Each row is a point on a tangle of strands that fork and nearly touch. The rows are in no order.
Points whose rows are less than 81.7 apart are linked; no others are. Some points are linked to none.
z364: [  8 -17  25   9  -3   4  21 -14 -38  25  55   7  -8   4  52 -22  -1  43
   0  28   7   0   3 -62  23   3 -12]
z676: [-26 -21 -40   3 -26  48   3 -49  17  61 -35   9  -6  16  13 -34   4 -68
  -1 -22 -30  32 -21  65  23 -23  -7]
z322: [-17 -20   7   9 -21  41  25 -45   8  45  -4  -8 -31  27  38  -9   1   3
   5 -12 -23  11   9  14  27  -6  31]
z199: [ 23  23  21 -14  26 -29 -14   5 -30 -16 -20 -11  26 -99  22 -37  33  90
   1  15  19 -54   5  -9  11  56 -15]
z251: [ 50 -25  -6  -4   5 -37  15  27   5 -42  16   5   0 -14 -21  50 -18   4
  22  -8   1   3  10 -13 -35   5  37]
z655: [-27  34  17  -3  10   3   6   0 -26  36 -16   2 -18 -16  -7 -51  31 -41
  12  -6  15  30 -10  19  -4  -5 -38]
z804: [-76   7   2 -18  19  37 -19 -19  -2   8  30  -9 -12  32  -2 -56  40 -67
 -40   3  -2  32   5 -11   9 -36 -24]
z255: [ -9   8  -7  11 -11   0   3  -7  44 -19  -1 -25   2  66 -20  70 -29   5
  19 -36 -35   0 -18  18  -5 -13  33]
z712: [-57 -12  14 -15  21  38  -8   1   0  -5  57 -20  -4  41  10 -41  23 -19
 -41  34   7  20  16 -56   2 -24 -23]
z653: [-14  -6 -22   6 -24  29   8 -41   2  57 -40  20 -17   0  16 -33   5 -64
  16 -25 -21  23 -17  75   4 -21 -22]
z661: [ 40   5   6  -3  17 -42 -16   0 -31 -36  -1  13  26 -98  25 -18  11  97
 -13  13  19 -49  15 -11   2  54  -4]
z623: [ 52  30  17  -3   3  -6  10 -19 -53  -2   9  30 -36  -6   1   9  -7 -41
   3  10   1   4 -29   1 -14 -23 -35]
z667: [ 79 -32 -10  14 -11 -48   0  13 -44 -34  39  53  13 -47  17  36 -44  27
   3  19  20  -9  -5 -36  -8  11  16]
z601: [-66   5  12 -21  17  31 -15  -2   1 -13  39 -19  -9  32  -5 -41  30 -52
 -40  15   6  27  10 -36   0 -32 -29]
z381: [-13 -13  25   1   9  13  17 -10 -30  20  48  -4 -14  19  27 -27  10   9
 -12  25  10  21  -3 -54  13 -12 -20]
z549: [  2  52  22 -15  23 -12   1  11 -32  16 -31   2  -8 -37 -28 -38  36 -38
   8  -2  24  24  -6  18 -10   9 -47]
z232: [ 60 -17 -13   7  10 -53 -17   5 -39 -43   7  41  40 -94  18   6 -11  82
 -14  13  25 -39  18 -12  -7  48   6]
z171: [ 20  10   5  -7   9  12   9 -24  -4  -7   9   4 -39  42 -10  26 -18 -68
 -16 -11 -19  17 -29  13 -11 -50 -13]
z529: [ 31 -35 -18 -14  66 -42  -3  21 -30 -29 -23  13  79 -87 -41  -4  -6  60
   0  20  44 -12  36 -15  -9  30 -28]
z874: [  2  28  -6  -7  20 -14 -12  20  38 -36  -2 -32  -5  57 -49  57 -17 -52
  -4 -21 -21   7 -25   9 -25 -34  -4]
z340: [ 71 -17 -19  -3  38 -34 -33  41 -56 -47  21  50  45 -41 -31  18 -38  -8
 -36  34  54   2 -20 -46   2  -5 -58]
z842: [ -2   8  14  -6   0  -8   8  21  21  -1 -24 -19 -23  15 -33  21   2 -33
  19 -19  -8  12   5  16 -18  -6  10]
z224: [ 43  37  29   1 -15 -21   6 -21 -36  -3 -12  29 -35 -54  25  -2  12  20
  19   0  -1 -22  -5  21 -14  14 -11]
z497: [ 66 -24 -34  14  41 -33 -46  14 -55 -39  -7  34  77 -95  11  -2 -53  71
 -13  20  46 -55  -3 -22  30  38 -17]
z253: [-73  -3 -25   2 -15  33  -3   5  36  53 -39 -18   0  37 -25 -56  29 -57
  -1 -10  -5  17  -2  34  11 -10   1]
z573: [ 74  14  16   7  -6 -24  11 -13 -61 -16  17  41 -24 -26   9  25 -18  -6
   8  15   4 -12 -22 -11 -12 -13 -24]
z785: [-68   4 -19  -5   9  41 -15 -24  -1  31   8   3 -11  26 -10 -65  32 -83
 -30 -17  -5  40 -10  23  10 -35 -31]
z335: [-61  19 -22  13 -27  22  -7  -3  62  18 -34 -36  26  79 -33  36  -2   3
   0 -20 -35   1 -14  31  15 -12  20]
z585: [ 30  29  16 -17  44 -21 -12   9 -48 -13 -30  -9  28 -94  -2 -32  19  58
   8  24  22 -37  -8 -15  14  43 -38]
z74: [-24   5  35   4   1   7  16  15 -10  43   2 -14  -6 -15  28 -44  43  34
  23  15  18   0  32 -25   7  32  -7]
z886: [ 74 -21 -32  10  38 -33 -38  27 -61 -39  -1  47  71 -75 -10   9 -50  42
 -15  28  55 -25  -7 -32  19  23 -36]
z852: [-30 -17   0  -8  16   0   7  56  49 -19   2 -45  25  21 -33  15  12  36
  31  -1  14  14  39 -19 -15  35  34]
z363: [-47  33  -9 -11  13   7 -19   6  40 -32   6 -35   3  69 -42  43  -8 -51
 -27 -19 -26  14 -22  11  -9 -45  -7]
z235: [-68 -10 -10  10 -29  41   6  11  50  46 -37 -28  -3  52  -2 -25  24   7
  19   5 -13  -9  23  18  19  15  33]
z108: [ 67 -22  -1  13 -19 -50   5   5 -35 -34  37  45   1 -58  26  25 -24  50
   5  11  10 -20   7 -27  -8  21  23]
z896: [-28   0  -3  11 -40  -2   2   9  69  -2 -42 -27  -5  34 -16  42  -4  22
  27 -32 -32 -20  13  39 -10   5  53]
z650: [  4  -6  -5  -3  10  14  10 -23   8 -28  38 -17 -17  65 -11  55 -34 -20
 -17  -8 -22  18 -28 -19   2 -40  16]
z877: [  9   1  -9  -6  -2  35  10 -52   4  24  -5   4 -30  43   4  17 -20 -67
 -19 -22 -31  30 -28  34   8 -47  -3]
z275: [ 15  25  32   1  -4 -18   4  -5 -34   9   6  -1  -3 -59  47 -30  24  67
  16  14  10 -29   0 -20  11  35 -15]
z77: [ 34  18  -6  -9  32 -31  -4  42  29 -41  -6 -26   2  26 -61  61 -11 -47
  10 -18 -10   5  -7   6 -35 -16   5]
z738: [ 29 -34  11  18  -8 -17  13  14 -33   4  62  13  13 -20  47 -10 -19  58
   3  33  20  -7   2 -71  20  12  -4]
z328: [-79  27 -27   7 -19  26 -15   1  59  18 -35 -31  25  79 -43  10   6 -26
 -13 -17 -26   5 -22  34  15 -20   2]
z106: [ -3  -3  -2   1  -3  12   9 -15  20 -15  16 -22 -17  59 -15  52 -30 -10
   4 -20 -24  12 -16  -2   1 -25  25]
z938: [-34 -22  14  -9  20  29   9  -2  -4   6  62 -16  -4  43  17 -29   9   4
 -30  34   9  18  10 -62  11 -12 -16]
z289: [  64  -29  -38   11   31  -48  -35    7  -46  -44   -2   46   77 -103
   13   -1  -38   82  -22   16   39  -51   18  -10    8   44    1]
z702: [ 79  32  18   2 -15 -26   2 -20 -52 -19  -2  43 -27 -49  18  13  -5  17
  15  14   0 -32 -20   7 -12   5 -19]
z651: [-57 -13  -7  12 -11  49   9  -2  47  31  -5 -30  -8  73   4   0   7  24
  12  10 -16  -7  23  -1  25  16  36]
z469: [-28 -18 -44   0 -24  59  -1 -52  37  50 -34  -6   2  41   3  -9  -7 -55
 -17 -23 -36  26 -30  55  32 -26  12]
z488: [-56 -16  13   9  18  50  13  21  26  40  28 -31  -8  60  16 -38  23  18
  -1  38   5  -2  43 -43   9  25   7]
z750: [-66   0 -23  -2  -3  38  -7 -14  25  37 -18 -12  -8  41 -20 -44  23 -71
 -20 -14 -11  31 -12  29  14 -25 -10]
z291: [ 45 -30  -9  -5   9 -26  -3  30 -39 -44  54  32   8  -5  -6  27 -41 -16
 -32  28  31  17 -25 -59  -8 -26 -23]
z718: [  3  -8  -8  -1   0 -29   4  34  48 -41   4 -28  14  13 -28  59 -14  24
  37 -27  -9  -3  22   5 -33  22  61]
z688: [-77 -11 -30   9 -26  42   0   3  50  57 -45 -24   4  52 -15 -40  27 -24
   9   0 -13   2   7  33  21   2  19]
z19: [  6   6 -14   1 -17  28   4 -39  34  21 -29 -12 -17  53  -5  41 -31 -50
   0 -31 -43  10 -27  46   4 -39  15]
z316: [-73  27  -5 -24  13  24 -29  -1  36 -35  13 -35   4  63 -34   7  11 -66
 -43  -8 -18  15  -7   2   0 -52 -12]
z243: [-10 -11   7   3 -37 -20   2  20  62 -19 -33 -17 -19  -1  -3  29  14  32
  22 -34 -18 -15  36  33 -27  19  63]
z707: [-68 -10  -9  12   7  64   6   6  41  32  15 -31  -1  83   8 -16  10  20
  -1  26  -9  -7  29 -18  23  21  26]
z802: [ 12 -15  18   2 -27 -23  16   6  27 -17  -5   1 -29 -18  13  21   8  36
  17 -17 -13 -11  37  12 -25  22  48]
z95: [  2   1  17   3 -40   4  15 -28  10  29 -36  15 -43 -10  27  -2   1  -8
  19 -26 -17  -2   9  44  -8 -11  18]
z454: [  7 -25   7 -17  14  -9  -7  13 -22 -44  57   7  -5  15  -8  18 -21 -27
 -38  27  20  22 -24 -63 -10 -40 -27]
z940: [-50   9 -11  12 -38  14   0   6  67  10 -41 -30  10  60 -22  38  -4  23
  24 -26 -31 -18   2  35   6   3  40]
z921: [ -2   1  12  -1 -27   2  15  -5  19  23 -36  -4 -31   2   0   7   2 -30
  20 -24 -14   3   7  39 -14 -13  15]
z304: [-41  -9  25   7  12  28  19  32  15  44  19 -23   2  20  27 -49  39  36
  16  32  17  -5  51 -44   6  36  -3]
z267: [ -6   1  31   1   2  -8  18  16 -14  14   1  -7  -7 -21  10 -24  23  19
  21   7  16   9  19 -21   0  16  -6]
z491: [ 31 -21  16  14 -15 -32  11  10 -28  -7  48  16  15 -50  52 -11  -4  83
  10  21  14 -25  18 -48  10  35  11]
z40: [  7  41  30  -2 -14 -18  -1 -20 -25  13 -10   6 -19 -68  56 -46  34  60
  11  -1   3 -34  -5  14   3  38  -8]
z525: [ 75 -22 -12  -2  22 -36 -17  36 -51 -44  32  47  28 -27 -20  31 -38 -11
 -23  29  40   6 -19 -45  -9 -10 -33]
z161: [ 26 -25  20   6 -26 -33  20   1   4 -21  23  11 -21 -32  31  16   4  53
  14  -6  -2 -10  32 -10 -16  22  43]
z795: [ 16  65  21 -19  31 -12  -5   6 -44   7 -43   4  -4 -60 -28 -36  32 -19
  18   8  22   4 -12  23  -9  23 -51]
z568: [ 20  43  28   1 -31 -17   3 -31 -20  10 -23  26 -38 -60  47 -31  23  38
  10  -9  -5 -29  -4  42 -13  22  -6]
z814: [ 10  -7  -9   3 -38  23  11 -41  38  22 -41  -3 -24  35   9  37 -28 -32
   8 -36 -45  -6 -11  54   3 -30  33]
z894: [ 53 -22  16  13 -30 -44  14  -8 -16 -34  27  36 -23 -46  32  26 -13  49
   7  -1  -4 -20  19 -11 -24  20  36]
z204: [-48  22   0   5  -6  18   0  -8 -15  58 -22   5 -13  -8   1 -70  34 -47
  15 -13   8  25  -8  37   7  -4 -34]
z597: [ -5 -19  -1 -11  15 -19   8  46  41 -29   1 -35  21   8 -32  32   1  24
  33  -9   7  12  29 -11 -23  25  43]
z906: [  2   0  -8   3  -9 -20   7  14  44 -36  12 -26   8  40 -22  67 -27  19
  34 -24 -23  -1   2   5 -19   4  54]
z16: [ 92 -34 -25  11   4 -44  -7  31 -48 -41  37  57  31 -39  -2  42 -47   9
  -6  22  33  -8  -8 -38 -14   5   9]
z408: [ 26  46  21 -20  41 -18  -9   8 -46  -8 -40  -6  14 -78 -21 -29  32  22
  16  16  24 -18  -6   7  -1  36 -46]
z621: [-38  -6 -46   5 -22  71  -8 -53  47  38 -21 -15  16  62  -2   6  -5 -36
 -34 -18 -37  27 -33  43  49 -21  25]
z536: [-26  11  -8  11 -21  21   5 -31 -10  61 -37  24 -17 -16  23 -52  16 -50
  23 -21 -10  19 -10  66   3  -9 -28]
z923: [-80  19 -25 -13   3  34 -22 -13  40   2 -11 -25   3  59 -34 -23  20 -81
 -42 -17 -21  20 -13  23   8 -44 -13]
z125: [ 72 -22 -35   6  48 -31 -44  37 -56 -43   8  55  75 -58 -27  14 -51  13
 -34  26  66  -9  -9 -38   9   4 -55]
z801: [ 24   0  22   7  -3 -26   5  13 -36   1  28   5  26 -62  49 -29  13  86
   8  25  18 -33   7 -45  21  42 -13]
z807: [ 15  -7  12   6 -53   8  19 -46  20  24 -30  20 -46  -7  46   3 -10  -3
   5 -33 -34 -10  15  58 -11 -11  33]
z387: [ 21   9   4 -10  14 -26   5  37  34 -27 -22 -25  -6   8 -48  49   0 -30
  23 -21  -8   9   5  13 -36  -5  19]
z594: [ 28  21  16  -4   4   5  16 -22 -29  11   0  16 -39  15  -7   7  -3 -59
  -6  -5  -5  20 -24  12 -13 -35 -28]
z740: [-53   2  12   0  -5  24   8  18  14  44 -15 -20 -10  22  -4 -45  36 -18
  13   4  10  18  20  -1   7   8  -2]
z870: [-14 -17   3 -17  15   7  -1  -8   0 -37  53 -18 -12  47  -8  27 -18 -26
 -35  12  -2  22 -19 -45  -3 -41  -5]

Name the points in between on the shortest way along the links from the first point to the second, in order.
z702, z601 | z224, z568, z40, z275, z801, z491, z738, z364, z381, z938, z712
z340, z204 | z125, z886, z497, z289, z232, z661, z199, z585, z408, z795, z549, z655
z852, z886 | z597, z718, z906, z255, z106, z650, z870, z454, z291, z525, z340, z125
z802, z525 | z161, z894, z108, z667, z16
z651, z842 | z235, z688, z253, z750, z923, z316, z363, z874, z77, z387
z335, z161 | z940, z896, z243, z802
